A landscape with many valleys, sampled at points; each row gives a point and its height.
From any point a ball rolls to the lowest of the 2 points nearest to it. It stops when none of these is lower. Distance is the straight distance between rows; heights are no part of it.
Z807 (h 6.50): [-30  16  10 -34  -4   2  17 -29  -6   1 -18  15   0  11   1  16  15   5
   9  -9 -10]
Z109 (h 5.75): [ -9   6  -7  10 -21  -8   8 -11  24   0 -19  -4  35 -20   1  26 -23 -13
  -1  -5  13]
Z624 (h 1.96): [ -5  -2 -19  -5  24 -19   4  10  -4  18  -5 -23   7 -15 -15   5 -15  -1
  -5   0  -1]
Z922 (h 6.59): [-17  22 -11 -27   1  16  41 -21 -24  -8 -13  12   3  12   1  18   9  -6
   3   0  -4]
Z601 (h 3.83): [ -6  15  10  11  -5  13 -32  16  15   7  17  -9 -25 -12  -7  15   4  10
   9   2   9]
Z164 (h 1.71): [-16 -15 -21 -22   3   4   6  11 -22  13 -12 -22   4   5  -7 -17  14  13
  12 -17 -20]
Z741 (h 3.19): [-18 -13   3 -30 -13   8  10 -30   1   9   9   1   0   1  15 -10  -7   2
  -5  -4 -16]
Z864 (h 1.76): [-20 -24  -4  -3 -10  -5 -14  21 -11  12  -8 -24  -3 -10 -20 -16   7  12
  10 -16  -7]
Z184 (h 2.54): [-11  12   9 -14   6  16  -1 -30   7 -10  -3  20  24  -4  14  11   8 -15
  -1 -16 -21]
Z673 (h 3.75): [ 15 -15   2   2  -7  10  10 -18  10 -16  28   9  21  -3  23 -17 -10 -12
 -11  -9 -11]
Z251 (h 3.18): [  4   6 -13  17   7 -11  23 -10  -3   7 -36   6   6  11 -10 -14  -1  -2
   5  -8   5]
Z291 (h 4.19): [ 17   0   6  -6  11 -28 -22  19 -11  12 -21  -8  -7  29 -19   1   1  11
   0  -3   5]
Z526 (h 1.92): [-16  28   0  -7  -1  -8  25 -26  -8 -15   0  21  23   4   9  15   7 -13
   3 -19 -17]
Z952 (h 3.87): [ -9 -11  -1  16   0  40  -3  20  25  10   8  10 -16   0   4  26  -7  -8
  -1   8  10]
Z182 (h 3.57): [ -7  24 -11  20  19   4  20 -11  -8  14  10  16  -2   7 -18  -1 -19  -2
   2 -16  30]
Z996 (h 2.93): [ 22 -10  15  -5  -5   8 -11  -1  11 -18  -8  14   5  12   8 -25  14 -11
   4   3 -20]
Z56 (h 1.81): [  2   1  23  10 -22   0   4  -9  16   5  26  -6 -12   2 -10 -16 -14   9
   0  28   5]
Z475 (h 0.92): [-11 -14   3 -14 -14   2   8 -13 -25  -3  22 -14 -22  -4   9   1  24  32
  12  -3 -10]
Z27 (h 2.43): [-15 -12  16 -12 -31   7  10 -20  11   5  24  -6  -6   1   6  -7 -14  12
  -3  15  -5]
Z477 (h 3.29): [ -2 -19  -6  -4  -9  -1  18 -24   8   4   8   4  14 -12  16 -12 -20  -9
 -18  -2  -3]
Z541 (h 3.77): [ -3  21  12  18   5 -14  13  -2   1   0  18  17   0  13 -22  -8 -10   6
   0 -14  18]
Z630 (h 0.50): [  6  -3  -1  -1  -1 -18  12   2 -25  -8  17 -11 -26  13   5  -5  18  29
  -2  -4  -4]
Z177 (h 2.49): [  3 -11   9  11  -1 -13 -23  10  -4  13  -2 -10 -24  -9   1  -8   4  10
 -13  13   3]
Z773 (h 4.83): [-11 -15   0  -1 -24   7   7   8  21 -14 -15  14  19  -9  12  11   5 -12
  -6  -6 -18]
Z408 (h 1.44): [-12  18  -9   6  -4 -17  42 -13 -18  -9   2  15  12  12  -1   3   0  -9
  -4 -11   0]
Z295 (h 2.11): [ 15 -19  -8  -4  13 -20  -9   6   3   9  -1 -18  11 -24   3 -14 -14  -3
  -9   3  -8]
Z60 (h 3.61): [ -7  15  -5   3   1  28 -19   4  28  11  12   6 -19 -10   0  14 -10  -7
   3  -4   8]
Z26 (h 3.21): [ 16 -13   6  19  14  18  -2  34  19  -2  18  -9   0  15   6  27   2  -4
  11  22   1]
Z300 (h 2.52): [ -6 -10  -2   6   4   8   3 -12  15  25  10 -12 -12  -2  -7 -10 -25  13
  -7   1   9]
Z623 (h 3.36): [ -4  -3 -15  10 -10   1  31 -32 -10   3 -30   9  20  10   9 -12  -2 -12
   6  -7   8]
Z492 (h 2.20): [ 16  -6  18  12  -6   6 -16  23  16  -1   7  -5 -17  -8   0   5   0  -8
  -1  42   3]
Z261 (h 4.09): [ 16  11  -7   3  14 -13   5  21 -21  -3 -22  -4 -16  36 -18  -3  -3  14
  -1 -10  17]
Z215 (h 1.87): [ -3 -10 -29 -13  14 -11  11  26 -26  15 -17 -33  11  -6  -9  -5  -4  -1
   0  -7  -9]
Z480 (h 2.92): [-13  -8   8  14 -16  -7   1   3  12   2   6  -2 -13 -13   4   2  -2   4
 -16   4  -4]
Z542 (h 4.23): [  6  -6   2  12  -1 -14 -21  33   6 -10 -11  -5  19  -9   8   2   3  -4
  -8 -16 -14]
Z674 (h 4.06): [ 17 -10   7  23  -1   2   7  -4   7 -10  24  27  22  -7   7 -20 -12 -15
 -18  -3  14]
Z306 (h 6.65): [ -2  17 -20 -14 -14  16  48  -2 -30 -23 -14  15 -10  12  -3   7  12   4
  -7   0   2]
Z789 (h 2.79): [  7  18 -24  -5  12   6 -19  -9   6   4   7  30 -15 -18  -2  -5  -5 -32
   6  -5  18]
Z237 (h 1.77): [ 18   4  20 -10 -22 -22 -32   1 -14  -4   1  -8  -9  19   3 -17  16  11
   9  24 -14]
Z420 (h 3.05): [-21   9  11 -17  16  22  -1 -36  -6   6 -26   9  25   0  18  21   1 -10
   0 -13  -2]
Z893 (h 2.29): [ 24 -14 -14   9  13  -8  -8  -2  20  -8 -11  -5  18 -25  -2  -7 -15 -11
 -11   4  12]
Z909 (h 2.73): [ 16   9 -16  29  23  -7  -1  -9  -5   2 -16  10  17  -2   1  -8 -13 -14
  -8 -14  25]
Z896 (h 3.60): [ 13  -3  -6  20   1  18   7   0  29 -12  19  12  19 -14   4  17 -25 -17
 -16   2  17]
Z101 (h 6.38): [-33   6  -4 -19 -17 -14  21  -4  -5   0 -22   0  11  -2 -11  12  15   7
  17 -11 -15]
Z924 (h 6.26): [-16  -3  -6   1  -7 -21   4   9   4   6 -24  -8  23 -15 -13   5  -1  -1
   7 -13 -14]
Z860 (h 3.11): [ 36 -20   8   6  -1  12 -11  14  17 -13   5  -6   8  12  12 -24  -4  -6
   4  11  -7]
Z900 (h 2.59): [  6   3  15  -9  -2  -8   6 -18  -1  -8  -6  26  -3   6  -1 -26  17 -10
   4   0 -11]
Z565 (h 1.97): [ -1  18  13 -29  27  14   3   2 -35 -14   7  -4 -17   8  -9  21  33  19
  10   5 -13]
Z631 (h 1.50): [ 17   8  18  17 -16 -11 -18  -9  -7  -6  20  -8 -20  14  -4 -25  -1  20
   6  32  12]
Z364 (h 1.25): [ -9 -23  -1  -3 -19 -11 -16   4 -34  -4  13 -26 -21 -12   2  -6  29  30
  19   8  -5]
Z791 (h 1.48): [-11  19   3 -16  18   7  11 -21 -23  -5  12  17 -11  10   9   5  23   4
  -5  -9 -19]
Z801 (h 4.07): [ 13   2  15  15  -2  -8 -36  44  10  -5  -2   0  -2   1  -1  14   8  -5
  -7   3  -1]
Z380 (h 6.71): [-14   3 -24  -2  -6   3  36   5 -25 -10 -21   0 -13  15  -2   9  13  23
   0 -14   1]
Z284 (h 5.30): [-15  -7  -1  -3 -35   3  12  -9  18 -17 -22   8  36  -3  22  22 -11 -16
  -5   1   7]
Z52 (h 0.98): [ -7   7  -6 -10   2 -18  24  -7 -15  -4  11   4  -7  11   3  -6   5   5
  -5  -5 -16]
Z386 (h 2.85): [-16 -15 -12  -7  -2 -10  30 -18  -2  18   2 -10  -1  -2  -2  -4 -18   7
 -13   1   1]
Z810 (h 2.06): [  6   3  15 -14  -7 -13  -5 -13 -14  -6   6  -5 -23  10  -5 -21  24  20
  22  18 -10]
Z970 (h 4.22): [ 16   9   5  15  17 -12  -4  -6   1   6  31  17   5  -9  -9 -13 -19 -15
 -11   1  23]
Z416 (h 3.96): [  6  15   5  11   6 -18   1   4  -1   0  -1   2 -27  16 -23  -3   3  23
   7  -9  17]
Z754 (h 2.03): [ 16  -2  23   4 -21  -8 -31  25  -1 -11   8 -18   0   5   5  -5   7   4
   3  38 -11]
Z672 (h 3.26): [ 14 -10  -7   9  20  25 -25  42  12   1  15 -13  -1 -10   7  27   1 -16
   8  12   3]
Z62 (h 1.49): [-12 -24  10   6 -24  -5 -31  25 -17   2   5 -29  -9 -10 -13 -10  20  17
  15   9   0]
Z239 (h 3.95): [  9  12  22  17 -10  -3 -50  24  -3  -2  11  -9 -22   6  -2  14   7  11
   1  16  12]
Z287 (h 3.22): [-14  23 -16   8   9  11   1 -22   9  14   8  23  -4 -16  -9  10 -16 -19
   0 -11  25]
Z213 (h 1.82): [-16  15  14 -16  34  21  14  -9 -26  -1   1   0  -7   7  -3  27  18  16
  -4 -11  -8]
Z866 (h 2.96): [ 20   1   3  21   6  -4  -1  -1  14  -5 -20  11  15   5  -4 -20  -7  -5
   3 -16   7]
Z446 (h 2.24): [  6  -8 -16   7  19 -10   4   5 -13  16  -2 -12 -17  12  -1 -13  -9  11
 -12  -2   5]
Z357 (h 3.81): [-25  -4   1 -35 -21  12   2 -27   8  -2   3   9  20   2  34   2 -16 -11
  -8  -7  -1]
Z512 (h 3.64): [  5  -9  -6  -1 -12  -2  16 -24  16  -8 -31   9  28  -9   7 -11  -3 -12
   4  -6  -6]
Z361 (h 2.27): [  6  -2  -3  -3  14  -2 -41  15   5  17  -7  -7 -19 -15  -2   4  -1  -8
  -5   1   6]
Z298 (h 2.50): [ 20   6 -16  15  22   2 -18  -6  16   0  -9  15   0 -19  -1   0 -12 -22
  -9  -4  25]
Z688 (h 3.17): [ 35 -11   7  19   9  23 -25  29  13   1   7 -10  -4  20  10  -1  -3  -9
   3  23   9]
Z629 (h 4.44): [ -1 -18   3   5 -11  16  -1  38  20  -8  -8  -3  20  -2   6   7   9  -5
   4  -8 -17]
Z188 (h 6.09): [-10   9  -2   8   0  -8   2  -2  24   9 -18  -3  10 -16 -13   7 -19  -2
   3  -5   5]
Z796 (h 2.10): [ -4   8 -21  -6  28  -5 -14   7  -9  25  -6 -11 -25  -9  -8   2  -8   2
  -2  -4  12]
Z820 (h 2.28): [  3   4  16 -28  16   2  -5 -23  -9   3  -5   5 -12   7  -1 -19  24   0
  14   9 -18]
Z875 (h 2.05): [  1  17   6 -37  10 -10  -6   8 -36 -10  26 -20 -10  14  -8   6  26  21
  21   3 -20]
Z119 (h 3.35): [ 15  -7  -9   5  13  21 -12  17  34  -4  10  -7   7 -19   0  19 -14 -13
  -3   7   8]
Z124 (h 3.52): [ -2 -12   9  16 -18  11   9   7  24  -8  22   6   8  -2  10   8 -15  -8
 -17   4  -4]

For each start below, name the point where the ball stops.
Z623 -> Z164
Z922 -> Z60
Z261 -> Z164
Z773 -> Z60
Z291 -> Z164
Z952 -> Z237
Z896 -> Z237
